Each row is a point on a landscape with many valleys, with its height.
From any point a ball rolls to the lowest of the 3 points nearest to it. It stops when none of these is lower. Distance is the straight distance between rows; heights are no part of it.
geto h=28.8: [ 10  -7  71 -10 -75 -14  20  17]
toba h=80.9: [-39  -5  -8 -20  44  53  16 -13]
varu h=59.2: [48 38 30 14 44 45 35 10]
Luro h=49.8: [ 23  11  68 -15 -45   8  38  30]
kifi h=36.9: [ 22   2   6  15   7 -20  -6  17]
lol h=84.8: [-23   1  -2 -10  52  63  18 -16]
mal h=37.7: [-60 -18 -60 -41 -15   9   2 -15]
git h=4.9: [  1   2 -31  26 -41 -79 -59 -39]
sasi h=32.8: [11 14 10  9 53 52 16 -3]
femef h=46.8: [-14 -17 -33  10 -21 -42 -54 -39]
fuvi h=18.5: [-57 -13 -42 -38   6  31  17  -7]
Zeza h=28.1: [-51  -2 -63 -43   1  29  32   3]
ges h=40.1: [-37 -26 -32 -10  -2 -16 -41 -33]
nuvir h=19.9: [ 10  -3  55   0 -74 -25  17  25]
Pomug h=25.4: [-54 -26 -46 -28 -14  -3 -21 -35]
sosu h=24.6: [ 20   2  32   6 -64 -37   8  28]
Tufu h=24.8: [11 -2  4  9 32 -2 -6  2]
puv h=32.3: [ 4  7  6  6 52 42  8 -7]
libem h=34.3: [-12  -4   0  -2  47  42   4 -18]
vul h=34.4: [-7 -3  3  7 41 21 -3 -6]
Lezin h=52.8: [-33 -16 -20 -16  25  24  -6 -20]
Mina h=48.3: [  4 -10 -13  13  -6 -40 -37  -9]
Mot h=23.4: [26 10 11 14 26  4  7 15]
Zodi h=63.9: [-28 -11 -12 -10  41  39   4 -13]
rato h=33.8: [ 23   5  14  13 -58 -53  -5  23]
Mudur h=34.0: [-20 -21 -17  -1  28   6 -21 -18]
bef h=22.4: [ 35  19  39   1 -19  -1  32  31]
mobe h=50.2: [  6  -9 -23  18 -11 -49 -44 -22]
panov h=91.3: [45 33 34  4  4 23 43 32]
bogo h=6.3: [ -5 -13  -3   7  26   5 -17  -7]
foli h=21.5: [27 11  5 15 23 -1  0 12]
nunus h=82.6: [ 26   4  10  15 -29 -37  -2  24]
koni h=72.0: [-52 -11 -33 -33  23  52  25  -7]
mup h=30.8: [13  5  9  7 41 17  3 -1]
zuf h=37.0: [  8 -11  83 -16 -70  -1  23  13]
bub h=43.8: [-14 -15 -23   4   1 -24 -43 -28]
maka h=41.0: [12 20 12 -1 59 68 18 -5]
zof h=48.6: [33 31 23  8 57 55 28 -1]
mapov h=46.2: [ 25   2  14  16 -47 -46  -1  28]
Dogi h=45.8: [ -4 -13 -13  13   9 -20 -27  -9]
Fovav h=18.7: [ 30   9  25  12 -35 -23  21  31]
zad h=50.8: [ 24   9  52   1 -46 -11  29  31]
gif h=84.5: [ 14   2 -13  27 -38 -62 -31   1]
lig h=12.6: [37 17 22 11  5  2 22 24]
zelit h=70.6: [44 38 30 11 26 31 32 22]
Goge h=36.3: [-56  -9 -79 -51 -11  22  21   6]
kof h=43.1: [  6   3 -19  25 -35 -67 -45 -18]
piben h=36.8: [-39 -25 -34 -13   3   0 -28 -28]
tev h=71.2: [ 18  -3  -1  20  -7 -34 -17   5]
vato h=32.7: [-49 -24 -46 -28 -13  -1 -19 -27]
Kovak h=25.3: [-47 -22 -35 -27  12  19  -8 -19]
rudag h=65.5: [41 24 24 14 36 28 27 17]
kagir h=66.9: [ 12   4 -14  28 -50 -71 -37  -8]
piled h=17.3: [ 29  13  23  15   3 -13  13  25]

Call two points neighbours if one is among the 3 nearest of the other. Go from one point of each pair to the other, from neighbour to neighbour, staying as low as possible. Name the highest point that can't be avoided.
bogo, foli | Tufu
foli, lig | Mot
Fovav, lig | bef

Where does a ball stop that starts at each point below?
Mina | bogo
femef | Pomug
mapov | nuvir
tev | lig
Luro | lig
mobe | git
